Points on a hilly landscape, in no order, each with its height.
A ball rolls from a point to whichever of its 2 nearest points has the largest drop for the distance, and stops where none of them is lower. Distance is the straight distance between rows; heights are no part of it.
z768: 100,128,111,133,124,99,128,121,170,123,124,146,132,133,103,113,126,137,115,109,134,101,134,127,135,133,131,126,95,104,137,123,110,134,159  (h 4.83)
z652: 80,135,120,119,154,128,129,123,144,150,125,180,106,133,141,140,116,164,143,94,127,146,138,135,147,133,130,139,109,127,94,106,109,98,124  (h 3.36)
z995: 110,129,136,146,166,154,124,150,111,142,115,140,104,112,136,148,100,152,148,116,109,166,111,130,118,136,116,130,144,128,131,125,130,95,88  (h 5.58)
z253: 144,143,115,123,146,145,124,111,118,156,126,122,128,136,143,137,129,146,127,148,117,137,113,140,134,132,142,127,169,120,124,150,125,133,111  (h 8.28)
z964: 113,143,124,157,158,94,151,126,121,120,130,114,124,110,97,126,106,119,125,135,151,120,124,108,132,98,135,146,76,121,160,134,132,128,153  (h 3.49)
z248: 101,119,126,112,164,104,129,115,140,136,106,131,136,110,118,115,111,119,111,129,138,101,132,122,140,88,161,148,84,114,124,154,133,140,142  (h 1.43)
z696: 149,147,136,157,123,107,144,134,128,92,121,95,112,140,101,124,119,112,129,144,152,119,126,103,119,112,121,137,95,132,130,118,121,139,146  (h 2.68)
z56: 160,139,143,156,123,128,139,140,105,114,133,101,115,156,148,123,120,133,143,150,114,142,122,123,124,129,119,115,159,146,115,113,121,121,123  (h 8.82)
z911: 119,145,102,104,161,135,138,109,124,170,117,139,151,132,145,146,125,155,119,131,116,133,112,143,153,116,150,133,163,119,120,148,135,136,93  (h 7.83)
z359: 167,125,125,117,89,124,133,116,138,95,126,120,154,146,124,118,150,83,127,152,154,99,132,116,141,132,129,124,119,160,107,140,136,154,146  (h 5.85)
z976: 129,126,130,104,98,102,109,98,144,134,150,153,138,113,144,115,149,119,136,145,148,107,171,147,136,113,142,136,132,144,107,117,148,115,149  (h 5.37)
z496: 111,117,142,107,145,128,131,132,117,147,131,149,118,99,147,115,117,118,149,119,134,141,146,127,133,110,125,140,108,141,106,111,145,86,129  (h 7.36)
z8: 95,133,130,153,153,129,148,153,131,139,116,146,93,108,119,131,115,154,140,110,122,152,113,118,126,127,129,133,132,139,123,123,130,103,91  (h 5.10)
z67: 140,110,118,115,132,108,130,129,99,127,129,100,165,139,150,139,112,112,120,93,99,120,123,134,139,132,131,125,137,114,148,131,117,125,143  (h 4.69)
z75: 127,137,122,148,117,94,150,117,149,128,131,138,112,160,123,131,121,148,135,160,144,110,126,116,142,112,146,147,175,136,88,115,128,134,131  (h 6.20)
z922: 123,111,105,120,115,146,124,139,115,123,132,101,145,125,100,139,152,113,108,114,125,133,120,131,127,122,121,136,156,125,169,151,152,166,116  (h 4.04)
z325: 96,123,102,96,133,94,150,119,146,135,142,146,163,135,149,116,133,131,118,138,131,113,135,129,158,92,153,134,140,151,113,116,154,97,115  (h 7.65)
z539: 145,136,118,102,99,140,120,99,142,150,129,145,132,109,125,105,154,122,120,161,147,123,117,134,140,124,137,134,144,152,110,149,143,140,128  (h 6.33)
z443: 146,137,123,123,89,109,143,136,135,107,164,119,154,146,120,121,143,103,134,139,138,123,122,120,137,131,117,122,128,153,128,98,129,118,157  (h 3.72)
z561: 104,134,113,93,120,110,114,92,152,144,155,178,146,120,146,129,146,142,132,127,142,115,159,149,140,117,138,117,137,131,112,107,146,97,133  (h 5.39)
z440: 113,117,145,124,140,134,134,133,142,134,113,122,130,128,136,110,126,108,114,105,123,108,141,117,121,127,113,131,64,99,130,153,93,144,150  (h 5.81)
z965: 135,143,108,149,134,119,110,104,128,141,130,150,106,152,144,164,124,180,117,106,106,134,109,140,125,167,156,94,165,113,126,124,116,142,122  (h 7.01)
z122: 144,123,122,106,159,116,141,140,128,116,127,99,149,131,105,133,123,101,135,168,144,128,122,124,136,113,126,167,108,138,132,145,119,147,136  (h 7.25)
z284: 92,128,132,136,169,150,111,140,129,149,96,155,102,111,133,140,103,166,144,103,114,130,125,134,117,117,135,136,107,100,109,129,122,103,109  (h 3.96)
z836: 141,127,155,153,126,122,144,142,115,118,109,99,119,140,135,126,110,122,134,119,123,145,131,107,102,123,105,126,95,119,124,114,98,115,124  (h 4.79)
z44: 108,133,98,98,164,117,145,121,152,149,112,126,159,122,113,132,128,136,104,136,128,118,108,129,155,102,149,143,146,118,135,154,146,140,94  (h 7.33)
z686: 143,142,153,138,102,155,116,140,121,103,125,133,97,101,131,106,142,123,130,114,133,139,146,125,105,143,107,109,98,133,122,112,135,103,118  (h 6.74)
z852: 133,129,143,133,137,113,112,123,120,132,122,123,118,124,147,121,124,131,138,131,123,114,137,128,122,111,147,135,122,129,97,122,114,121,137  (h 5.24)
z667: 147,130,158,142,130,148,124,139,122,131,99,111,93,106,113,110,117,129,136,143,136,144,136,118,100,120,124,123,109,137,111,145,123,123,104  (h 4.02)
z751: 120,131,118,137,139,96,157,141,128,121,154,118,160,152,115,133,109,140,117,106,115,133,105,118,141,137,130,137,148,119,143,104,110,127,123  (h 4.47)
z990: 151,117,119,125,114,152,132,129,115,137,128,100,148,137,114,140,141,110,114,144,118,130,111,139,139,130,131,133,169,123,157,173,145,175,116  (h 3.69)
z12: 152,138,126,130,108,144,144,117,120,123,157,136,117,135,151,111,146,121,152,172,134,130,135,133,152,119,136,123,165,167,102,118,151,125,143  (h 7.70)
z903: 125,140,122,144,152,134,103,112,120,151,126,152,113,151,144,164,115,182,132,89,105,153,116,144,112,175,133,104,139,108,122,112,94,123,120  (h 7.38)
z559: 111,122,102,127,114,119,135,139,131,126,142,114,151,135,98,141,132,127,105,105,121,134,109,139,141,132,123,135,162,107,172,130,136,152,127  (h 4.28)
z105: 156,135,141,110,97,133,101,113,141,119,113,122,123,140,109,120,152,104,126,166,151,109,145,121,122,136,124,145,103,121,107,140,106,152,148  (h 7.49)
z591: 156,126,128,138,113,146,133,132,132,105,124,106,141,159,112,136,139,113,149,195,146,112,96,112,128,122,131,158,156,144,126,139,144,183,137  (h 2.67)
z402: 139,126,135,140,167,118,157,133,117,125,114,96,117,109,114,115,109,112,144,147,133,131,124,107,125,92,136,153,125,155,122,141,139,139,115  (h 3.57)
z59: 115,133,111,111,141,109,138,117,137,137,128,147,122,119,143,109,123,147,142,132,131,120,131,135,150,100,149,130,149,146,95,128,151,113,119  (h 7.89)
z961: 134,135,136,133,143,120,133,147,125,116,155,113,120,123,89,134,124,113,144,147,150,141,132,124,122,97,113,143,94,133,144,108,142,116,158  (h 6.21)
z309: 123,130,161,169,136,126,118,159,124,108,110,130,66,118,114,122,98,151,141,138,131,126,137,131,112,122,133,128,127,136,114,126,131,89,109  (h 7.87)
z223: 152,127,154,134,127,123,113,137,111,116,132,120,95,134,141,112,118,120,151,152,134,126,155,131,113,119,126,128,125,136,94,105,113,106,142  (h 5.56)
z374: 79,128,106,102,142,105,125,108,151,137,126,177,145,122,154,124,137,152,127,101,129,106,152,134,135,116,144,119,109,127,113,106,141,90,128  (h 5.05)
z808: 121,143,109,137,119,112,152,125,152,117,146,140,140,163,125,132,127,144,135,172,131,107,97,118,150,107,147,147,171,129,122,128,149,151,126  (h 6.47)
z490: 80,142,125,132,147,137,122,131,146,152,108,170,83,113,127,127,114,167,133,112,136,132,144,136,136,117,143,139,114,121,93,125,123,108,103  (h 3.98)
z190: 151,134,117,121,95,133,110,123,153,139,116,134,125,146,103,125,148,117,117,158,147,123,117,124,129,142,109,145,126,113,130,139,107,146,146  (h 7.18)
z872: 112,130,102,115,121,90,146,122,149,130,150,146,158,141,138,114,134,129,122,119,125,115,128,126,148,127,138,123,140,128,128,113,127,107,134  (h 7.44)
z460: 156,102,128,124,121,147,120,134,94,109,104,73,136,144,108,149,136,93,108,122,130,131,138,126,109,132,126,129,136,122,151,170,130,179,110  (h 4.78)
z176: 111,110,113,109,132,111,118,127,124,150,122,115,154,156,132,151,112,120,86,109,104,127,132,147,163,156,135,125,139,83,158,169,101,147,121  (h 7.32)
z96: 91,108,147,92,148,140,103,113,132,132,126,161,138,88,151,108,126,119,133,108,124,103,148,134,112,106,144,129,76,103,113,125,139,123,163  (h 1.29)
z678: 108,112,123,109,108,83,117,113,159,120,153,139,140,128,127,114,141,109,123,136,157,98,170,138,133,99,146,143,99,140,115,116,142,103,154  (h 5.21)
z816: 136,140,157,149,107,138,115,160,122,111,147,144,92,123,134,123,130,138,141,124,134,138,146,133,122,151,106,103,130,143,115,94,129,77,130  (h 6.34)
z623: 115,126,122,109,135,118,148,119,123,163,114,138,142,126,148,114,123,124,128,104,124,146,133,123,137,127,114,145,109,129,119,131,100,111,127  (h 6.62)
z66: 170,125,117,121,74,142,122,118,102,105,143,104,154,163,125,151,157,110,109,138,137,130,117,128,144,164,103,121,149,123,146,131,132,157,152  (h 4.55)
z278: 133,98,102,95,116,121,124,118,132,120,148,120,180,136,141,140,142,92,92,146,124,121,127,139,171,151,140,122,156,128,164,176,151,152,120  (h 5.22)
z470: 125,129,116,83,118,129,94,106,147,131,151,156,172,100,122,111,160,116,115,139,132,108,137,151,135,126,143,121,129,127,150,136,157,132,136  (h 3.16)
z793: 93,117,131,125,116,87,132,117,158,124,138,136,129,125,125,107,121,120,124,121,145,102,151,131,136,106,136,139,84,121,122,119,122,118,168  (h 5.06)
z242: 118,134,138,154,112,111,127,134,142,125,132,149,92,135,127,120,127,149,142,146,143,118,140,136,137,120,141,139,157,146,89,108,133,119,128  (h 5.95)
z400: 134,133,126,150,110,137,99,128,129,134,119,118,120,151,109,143,127,140,111,124,112,134,120,131,107,148,115,119,142,97,146,116,97,145,135  (h 6.66)
z508: 102,142,122,158,158,128,114,132,140,143,113,151,104,159,122,163,101,183,127,98,111,150,114,121,99,161,134,124,138,108,116,112,91,127,102  (h 7.73)
z298: 140,130,129,129,125,133,122,110,93,133,144,137,131,118,166,150,130,144,119,81,104,146,130,147,129,158,122,86,150,121,142,114,121,115,133  (h 5.29)
z88: 85,114,145,142,152,142,131,132,127,122,118,137,122,123,139,131,95,137,133,81,112,117,122,116,109,118,126,126,75,95,136,117,110,121,160  (h 2.41)
z426: 127,144,133,163,141,139,156,137,135,140,121,123,111,123,106,137,114,151,140,154,122,147,112,111,125,124,120,142,168,142,126,129,126,144,83  (h 3.73)
z952: 97,124,139,131,142,123,143,152,128,139,137,150,89,116,119,127,115,139,150,127,146,147,154,138,146,105,126,149,125,152,98,109,157,80,122  (h 7.54)
z862: 147,106,112,86,116,125,123,131,148,93,145,128,185,137,125,129,158,75,109,159,146,107,138,132,154,144,132,133,113,154,154,154,146,151,134  (h 5.86)
z641: 151,131,129,144,137,146,138,126,105,129,146,106,127,142,150,125,129,126,143,157,105,137,109,133,132,123,135,129,173,144,125,129,141,147,121  (h 8.62)
z347: 149,119,116,95,139,125,92,108,114,134,133,117,157,116,149,133,129,121,122,130,109,111,133,147,129,129,152,116,140,116,135,142,133,142,136  (h 4.76)
z923: 111,131,112,128,107,114,124,136,152,121,137,128,144,137,98,128,137,129,103,109,118,119,117,129,137,143,118,132,125,94,165,125,111,144,146  (h 4.52)
z120: 135,135,122,154,106,141,142,145,143,110,142,112,123,137,92,141,134,126,140,159,139,138,93,109,120,122,111,148,146,134,156,123,143,155,127  (h 9.05)
z163: 134,143,123,162,121,125,127,125,126,132,133,144,109,143,133,137,120,162,129,114,118,144,108,136,123,161,129,109,169,140,127,110,116,122,110  (h 6.60)
z303: 119,133,134,139,162,135,134,127,139,156,99,115,114,112,96,128,106,139,124,128,122,126,112,118,115,111,141,145,123,112,142,162,120,149,106  (h 6.97)
z6: 127,121,135,125,106,116,154,140,130,113,146,127,116,108,123,108,141,106,138,118,150,127,148,118,127,108,123,129,116,165,113,107,157,111,134  (h 4.49)
z714: 132,114,135,139,135,117,139,137,101,128,114,95,142,123,138,129,114,113,134,92,109,132,124,120,115,124,116,130,111,120,140,123,113,126,133  (h 4.39)
z366: 133,135,141,132,114,128,120,151,128,107,171,145,115,111,125,118,145,132,151,111,135,124,143,136,119,136,125,109,142,137,130,96,162,103,139  (h 6.61)
z432: 111,146,133,169,145,136,145,152,143,133,118,145,79,127,101,128,116,156,143,149,134,153,117,120,120,141,118,143,154,146,118,128,123,105,85  (h 4.50)
z498: 110,111,150,157,145,146,102,150,117,121,115,132,107,126,137,144,103,153,137,90,102,127,122,126,92,133,122,111,106,96,138,107,110,125,140  (h 2.94)
z456: 161,147,136,150,92,139,122,122,131,133,115,129,100,139,132,124,147,140,133,157,133,132,108,119,123,143,120,119,157,126,110,136,113,143,128  (h 2.93)
z32: 119,122,144,121,123,171,108,119,107,149,118,142,120,105,159,130,139,129,127,89,106,141,141,138,105,156,96,102,107,104,140,127,109,124,129  (h 7.56)
z291: 123,126,106,119,132,124,149,133,144,108,140,118,158,144,114,125,136,116,131,158,127,117,97,120,150,112,141,146,150,138,139,149,152,161,125  (h 6.72)
z788: 153,124,108,97,111,126,125,108,132,120,165,129,169,144,156,122,153,106,129,174,131,118,128,140,161,132,138,131,152,149,134,140,141,131,148  (h 6.98)
z219: 152,113,112,114,81,126,123,113,113,117,139,105,169,141,136,142,144,96,97,124,127,119,123,139,154,158,121,114,152,131,156,163,132,162,134  (h 4.93)
z275: 117,125,166,149,139,151,133,140,121,139,90,130,85,108,137,112,99,134,134,121,118,137,131,111,98,125,119,126,96,125,113,142,109,103,102  (h 4.74)
z136: 99,121,122,138,155,155,133,142,112,147,105,157,118,113,147,148,105,153,133,69,104,158,109,127,117,150,123,119,132,120,137,125,127,105,94  (h 6.01)
z210: 146,121,122,111,138,139,145,136,129,113,130,102,147,129,116,118,139,98,136,159,137,129,124,127,143,111,139,145,126,164,130,144,143,160,126  (h 7.00)
z395: 170,117,127,118,114,163,123,126,96,109,111,90,134,131,122,130,152,103,122,140,128,131,124,128,115,127,133,121,142,151,142,164,145,180,113  (h 4.30)
z960: 159,122,134,82,132,129,123,125,126,108,168,124,170,122,133,128,158,82,141,146,150,115,163,134,126,123,131,129,101,154,124,118,143,127,152  (h 6.46)
z473: 132,125,139,131,119,146,118,123,140,145,96,111,120,130,129,117,118,131,120,125,115,117,135,116,113,134,124,123,99,103,123,153,98,146,133  (h 5.35)
z523: 117,129,158,176,135,116,153,144,125,126,109,118,90,124,118,130,95,143,144,117,119,140,119,103,104,132,115,121,101,130,123,122,102,112,106  (h 5.23)
z312: 159,131,127,115,126,133,153,112,102,133,155,131,137,122,170,122,136,124,145,141,127,142,128,129,148,130,124,115,149,167,113,117,138,106,136  (h 7.42)
z936: 81,120,120,121,128,96,148,124,146,132,133,160,112,101,131,114,130,133,128,97,137,114,154,132,136,106,141,127,108,142,103,104,157,95,136  (h 4.75)
z377: 93,117,139,138,146,148,135,158,114,131,104,145,114,95,140,133,100,129,139,79,106,154,112,115,111,133,115,121,100,115,138,114,132,92,120  (h 6.36)
z920: 144,118,121,113,126,108,118,141,145,101,120,110,159,139,110,132,120,85,102,141,134,111,139,132,154,144,126,133,96,106,148,151,108,154,152  (h 7.72)
z202: 76,122,128,114,149,123,140,122,143,154,133,161,119,131,128,128,106,143,142,109,141,135,143,126,144,108,117,151,96,119,112,100,112,94,144  (h 2.76)
z280: 129,116,115,111,130,110,131,119,102,132,161,129,164,141,157,142,125,131,121,88,108,133,133,145,142,142,132,109,147,116,145,109,126,109,147  (h 4.95)
z733: 119,137,126,146,125,141,110,132,144,146,112,137,102,126,101,131,126,159,124,123,131,133,117,132,109,135,119,121,130,107,139,126,112,139,122  (h 6.37)
z795: 149,125,132,125,125,151,106,146,120,114,136,105,129,137,102,135,138,116,135,147,128,142,126,136,109,125,101,136,127,115,159,109,125,135,141  (h 5.60)
z257: 114,122,136,129,152,108,139,123,116,126,125,123,121,96,114,113,114,108,126,133,159,131,150,115,127,89,142,143,59,140,135,130,150,120,168  (h 3.85)
z874: 137,139,132,144,156,131,155,134,135,132,124,101,121,121,100,129,115,126,142,173,128,131,112,106,124,101,132,157,153,137,137,151,137,156,104  (h 2.91)
z600: 104,129,101,102,147,122,155,121,151,130,132,125,161,127,126,111,143,122,124,156,130,118,103,123,159,89,154,142,149,146,132,144,170,147,101  (h 6.99)
z997: 93,109,137,91,169,133,110,112,140,144,110,146,153,107,143,116,116,127,113,109,117,101,131,134,130,106,152,134,89,95,125,146,128,132,143  (h 0.32)
z422: 151,129,132,110,110,135,113,129,127,106,123,100,156,149,126,133,137,97,107,131,137,110,144,129,132,151,106,125,100,104,137,130,104,152,147  (h 7.94)
z917: 129,113,117,79,126,123,105,107,154,113,137,142,161,107,105,102,152,108,115,159,149,105,129,134,137,108,158,137,117,143,139,144,154,146,136  (h 2.64)
z978: 135,124,134,116,135,125,148,121,117,147,134,135,130,123,164,118,131,123,149,120,132,151,134,129,147,125,113,135,134,143,103,111,110,91,125  (h 7.03)
z296: 151,138,149,168,114,150,118,159,124,91,109,102,90,127,101,131,113,130,126,157,125,141,119,118,83,131,106,104,130,140,139,139,133,129,102  (h 8.35)
z996: 126,123,121,107,148,113,127,135,137,126,116,107,152,133,115,125,125,105,123,133,127,118,124,137,143,124,132,145,115,109,144,148,113,143,136  (h 7.52)
z572: 140,122,142,122,114,164,115,134,111,125,112,117,121,101,132,113,148,113,122,103,122,138,138,125,95,138,98,112,92,121,132,132,122,133,118  (h 7.17)
z914: 107,142,123,134,135,110,104,117,151,140,119,160,106,146,123,136,117,157,135,141,136,113,134,137,130,125,151,135,144,117,93,108,112,123,136  (h 5.66)
z661: 121,141,132,153,121,139,94,129,144,134,121,162,87,132,117,131,132,167,140,135,129,124,134,138,116,144,131,118,141,108,118,102,116,117,129  (h 6.02)
z657: 90,121,148,122,138,135,125,124,134,131,131,154,112,102,144,118,115,130,143,92,125,106,150,129,111,113,122,129,72,115,121,106,126,107,157  (h 1.90)
z79: 117,128,139,118,137,116,150,123,135,136,119,119,126,126,129,105,123,106,126,115,137,132,138,115,132,117,111,145,73,123,122,127,96,117,145  (h 6.19)
z267: 101,131,117,131,172,97,139,140,124,126,126,111,150,141,107,151,99,139,127,108,111,121,112,127,139,112,134,146,135,96,155,117,123,130,124  (h 4.82)
z83: 118,128,114,123,99,109,147,114,142,130,121,137,129,113,134,97,146,118,111,93,130,112,128,113,126,135,125,113,108,132,126,128,117,131,136  (h 3.82)
z606: 145,124,143,154,106,146,130,130,87,133,136,120,117,129,154,151,119,152,123,94,100,154,118,138,112,164,115,86,161,132,150,126,119,114,109  (h 5.70)
z639: 94,133,119,100,150,127,130,118,127,150,128,171,122,115,152,133,123,149,137,119,136,129,152,135,148,102,155,130,142,148,85,108,165,86,110  (h 8.10)
z676: 110,133,147,159,136,108,160,126,132,139,114,122,97,124,129,120,94,134,145,107,134,135,138,108,128,112,120,148,115,142,106,118,109,110,125  (h 5.57)
z140: 125,131,101,97,109,100,131,108,158,125,158,144,171,158,147,124,144,124,116,150,135,113,131,136,168,138,136,121,145,137,136,130,137,107,140  (h 7.23)
z217: 100,125,151,155,140,133,120,152,128,120,130,156,73,124,112,126,111,156,146,121,142,135,148,144,142,135,131,136,134,141,103,111,140,67,112  (h 7.69)
z299: 113,143,130,154,166,114,139,131,145,153,109,133,111,139,114,147,94,171,134,121,113,142,116,109,114,140,141,140,139,104,117,129,93,131,96  (h 8.03)
z203: 142,125,132,143,113,121,120,146,107,105,153,130,125,122,138,131,134,134,134,104,109,127,126,132,115,135,127,98,149,131,142,102,148,122,133  (h 6.78)
z464: 119,148,123,124,147,142,116,126,116,146,148,170,110,119,154,144,131,160,150,117,126,146,140,157,143,148,128,116,144,134,104,94,127,86,119  (h 8.58)
z835: 139,123,138,108,157,141,96,107,105,156,109,131,142,109,161,131,119,127,131,115,105,123,133,142,125,118,141,118,128,101,122,151,119,131,128  (h 4.26)
z418: 147,125,114,146,96,142,116,125,115,123,146,121,136,130,130,135,150,129,124,122,114,135,120,138,127,142,125,101,168,133,151,128,153,153,127  (h 6.95)
z269: 136,139,123,111,117,133,129,122,146,147,123,135,122,120,108,107,148,123,128,147,150,129,132,131,132,117,118,142,123,133,118,132,123,127,130  (h 6.79)
z197: 131,130,125,133,117,107,168,147,138,121,171,117,154,153,119,126,125,124,132,123,123,146,105,123,137,127,113,133,148,136,141,97,137,114,143  (h 4.10)
z495: 153,142,149,175,103,134,136,145,129,102,110,102,101,144,112,138,121,135,124,156,128,154,110,97,93,142,90,118,146,137,126,119,110,136,104  (h 8.64)
z824: 166,131,148,133,118,148,117,139,116,118,106,114,99,100,126,104,137,119,124,132,137,130,120,123,104,120,136,113,120,148,121,148,145,146,102  (h 3.08)
z497: 142,129,123,117,139,139,124,144,126,112,135,107,138,113,94,132,143,104,126,132,141,136,136,129,117,120,112,138,92,126,154,125,140,141,142  (h 5.94)
z951: 167,136,134,114,122,148,112,124,121,107,105,91,131,145,107,131,142,93,119,160,146,130,149,126,112,139,114,141,86,119,117,134,101,153,132  (h 7.82)
z167: 146,114,120,89,125,127,144,122,124,116,164,120,169,139,146,119,154,93,137,155,136,129,143,125,137,126,134,134,131,162,126,126,151,119,148  (h 6.73)
z27: 95,126,152,151,157,146,92,138,129,123,122,155,91,115,135,134,109,163,144,102,113,124,136,144,105,136,130,114,106,102,117,110,122,101,128  (h 3.41)
z258: 158,146,158,138,98,145,118,133,113,113,142,130,89,135,144,115,138,131,143,160,141,137,151,129,121,140,110,113,145,153,97,108,130,98,129  (h 5.96)
z987: 102,110,121,96,146,100,114,106,158,123,122,143,149,103,118,99,138,113,110,134,142,96,137,137,134,95,165,136,95,128,128,144,155,136,138  (h 2.06)
z204: 95,129,126,126,131,113,146,123,142,143,106,156,113,102,130,100,129,135,122,88,132,112,132,125,127,128,140,117,108,133,110,124,128,119,123  (h 4.37)
z159: 134,118,128,139,157,110,147,144,109,116,119,86,136,111,120,134,111,110,135,114,125,130,114,117,117,99,131,140,119,129,144,136,129,138,122  (h 4.06)
z966: 137,124,124,110,114,152,128,103,121,166,118,136,140,120,149,132,143,127,108,94,113,144,135,137,126,162,105,110,109,105,139,144,100,130,139  (h 7.90)
z420: 103,126,126,121,140,133,112,114,107,141,137,166,144,124,164,153,123,147,131,57,101,146,122,139,129,160,129,107,129,106,133,101,121,107,137  (h 5.64)
z810: 166,134,150,115,119,151,101,137,105,100,150,118,124,102,140,117,152,108,143,138,137,118,150,136,105,132,128,103,127,148,121,109,155,128,125  (h 3.02)
z912: 132,129,149,162,129,140,119,167,123,99,130,124,85,118,115,125,117,144,138,139,115,129,122,128,112,129,122,114,149,135,140,121,150,108,102  (h 8.06)
z10: 163,138,129,136,114,128,130,123,130,124,116,111,117,144,123,117,130,119,138,170,138,120,112,111,122,118,134,143,155,141,107,146,126,153,128  (h 1.79)
z875: 133,108,118,85,133,108,132,131,153,100,156,127,185,133,122,122,147,68,115,154,160,110,155,133,144,134,132,135,87,158,145,129,144,122,149  (h 6.13)
z880: 88,116,111,112,142,141,131,119,126,146,125,161,156,108,150,138,128,135,120,64,107,132,123,130,122,145,123,113,105,117,138,113,127,112,132  (h 5.93)
z492: 159,135,149,163,124,128,132,137,105,127,125,109,113,160,148,139,115,149,128,161,122,160,115,127,107,158,102,121,170,132,119,100,96,118,116  (h 9.06)
z321: 130,148,138,179,127,92,158,137,130,105,134,101,117,131,96,143,107,125,117,142,142,132,112,102,123,115,120,139,94,129,163,121,123,135,142  (h 3.11)
z414: 143,130,141,171,113,137,123,134,113,128,114,115,103,139,128,141,114,154,116,119,108,154,111,122,105,163,115,103,166,138,142,139,116,131,93  (h 6.17)
z672: 165,117,111,101,93,148,129,116,131,108,130,123,158,136,124,128,165,83,115,162,151,117,122,127,149,145,128,132,127,149,136,159,129,170,132  (h 5.44)
z957: 97,146,101,112,155,136,126,130,127,148,135,168,129,116,148,137,141,167,134,109,126,141,131,148,147,131,139,116,147,130,110,106,150,99,105  (h 8.34)
z478: 118,113,133,137,120,147,100,131,120,141,127,119,132,145,126,142,127,142,113,86,99,128,137,146,100,153,111,116,124,89,156,136,95,144,144  (h 6.89)
z141: 158,115,122,109,133,148,101,129,102,132,139,96,146,128,134,135,136,112,132,135,117,134,134,150,124,129,118,128,146,115,147,135,128,140,134  (h 5.17)
z293: 148,132,136,150,118,99,146,124,134,119,113,101,111,144,124,118,118,120,137,159,136,107,133,106,126,111,134,150,122,136,113,135,104,145,133  (h 2.60)
z145: 128,140,130,155,139,131,121,145,146,136,114,122,105,128,87,134,115,137,128,155,129,133,112,124,113,121,118,147,124,102,145,136,122,144,120  (h 6.67)
z481: 148,120,119,129,115,157,127,131,111,115,132,93,149,164,123,146,144,106,130,176,122,132,105,132,135,139,128,149,169,133,144,160,143,186,135  (h 3.24)
z604: 147,137,124,130,86,114,132,125,138,114,144,126,144,126,122,113,149,110,118,108,137,112,128,126,132,141,119,112,126,128,137,116,133,130,148  (h 3.33)
z934: 106,124,111,123,155,147,135,118,107,173,115,130,130,132,134,162,115,157,123,80,110,163,121,137,124,146,118,124,146,108,154,140,116,125,101  (h 6.42)
z756: 119,120,87,108,117,110,135,115,146,129,129,140,172,137,139,133,142,118,100,133,123,113,107,130,165,133,148,121,160,126,156,168,147,144,108  (h 5.51)
z689: 142,131,127,123,118,124,160,140,113,107,137,102,142,114,123,116,145,99,133,120,140,142,128,107,126,120,107,125,103,162,121,116,146,123,131  (h 4.86)
z302: 127,124,148,140,118,119,142,129,127,116,124,121,96,105,107,112,132,108,131,135,161,129,158,120,120,103,128,141,87,148,115,126,145,120,142  (h 4.18)
z953: 141,131,139,170,103,154,141,142,128,109,133,106,114,153,109,133,133,133,139,173,120,157,95,104,109,145,92,131,165,141,136,117,134,144,115  (h 8.87)
z367: 98,136,120,107,160,147,108,113,131,159,101,153,131,120,151,144,115,151,137,109,110,124,131,139,125,120,148,126,120,99,110,134,118,122,114  (h 3.45)
z109: 144,132,106,118,94,130,126,109,146,142,124,139,150,132,131,125,149,128,110,151,131,107,103,133,151,135,139,129,163,130,131,158,136,153,127  (h 5.88)
z705: 175,136,153,126,99,158,115,135,114,98,126,118,109,111,123,110,148,115,134,157,150,125,133,118,110,124,135,112,125,158,103,128,154,148,120  (h 1.80)
z840: 142,125,151,130,135,140,110,125,113,144,102,120,116,114,162,115,117,130,139,110,112,124,135,124,109,125,135,119,118,108,108,137,100,124,129  (h 4.84)
z320: 142,119,106,135,96,132,120,94,107,145,134,113,136,139,136,150,137,136,101,115,112,123,118,148,138,145,140,100,180,118,153,160,142,159,133  (h 7.13)
z42: 175,141,130,139,80,135,122,118,114,112,131,111,134,162,138,138,142,129,122,157,142,127,115,118,123,148,102,121,145,128,126,123,112,144,139  (h 3.92)
z54: 111,121,116,130,134,120,116,118,125,152,117,124,143,150,130,150,111,151,102,85,102,128,122,141,137,151,135,120,135,84,151,134,96,141,136  (h 7.10)

Where does a ball stop that starts at each point below?
z678 -> z10
z105 -> z10
z59 -> z672
z912 -> z835
z12 -> z835
z32 -> z835
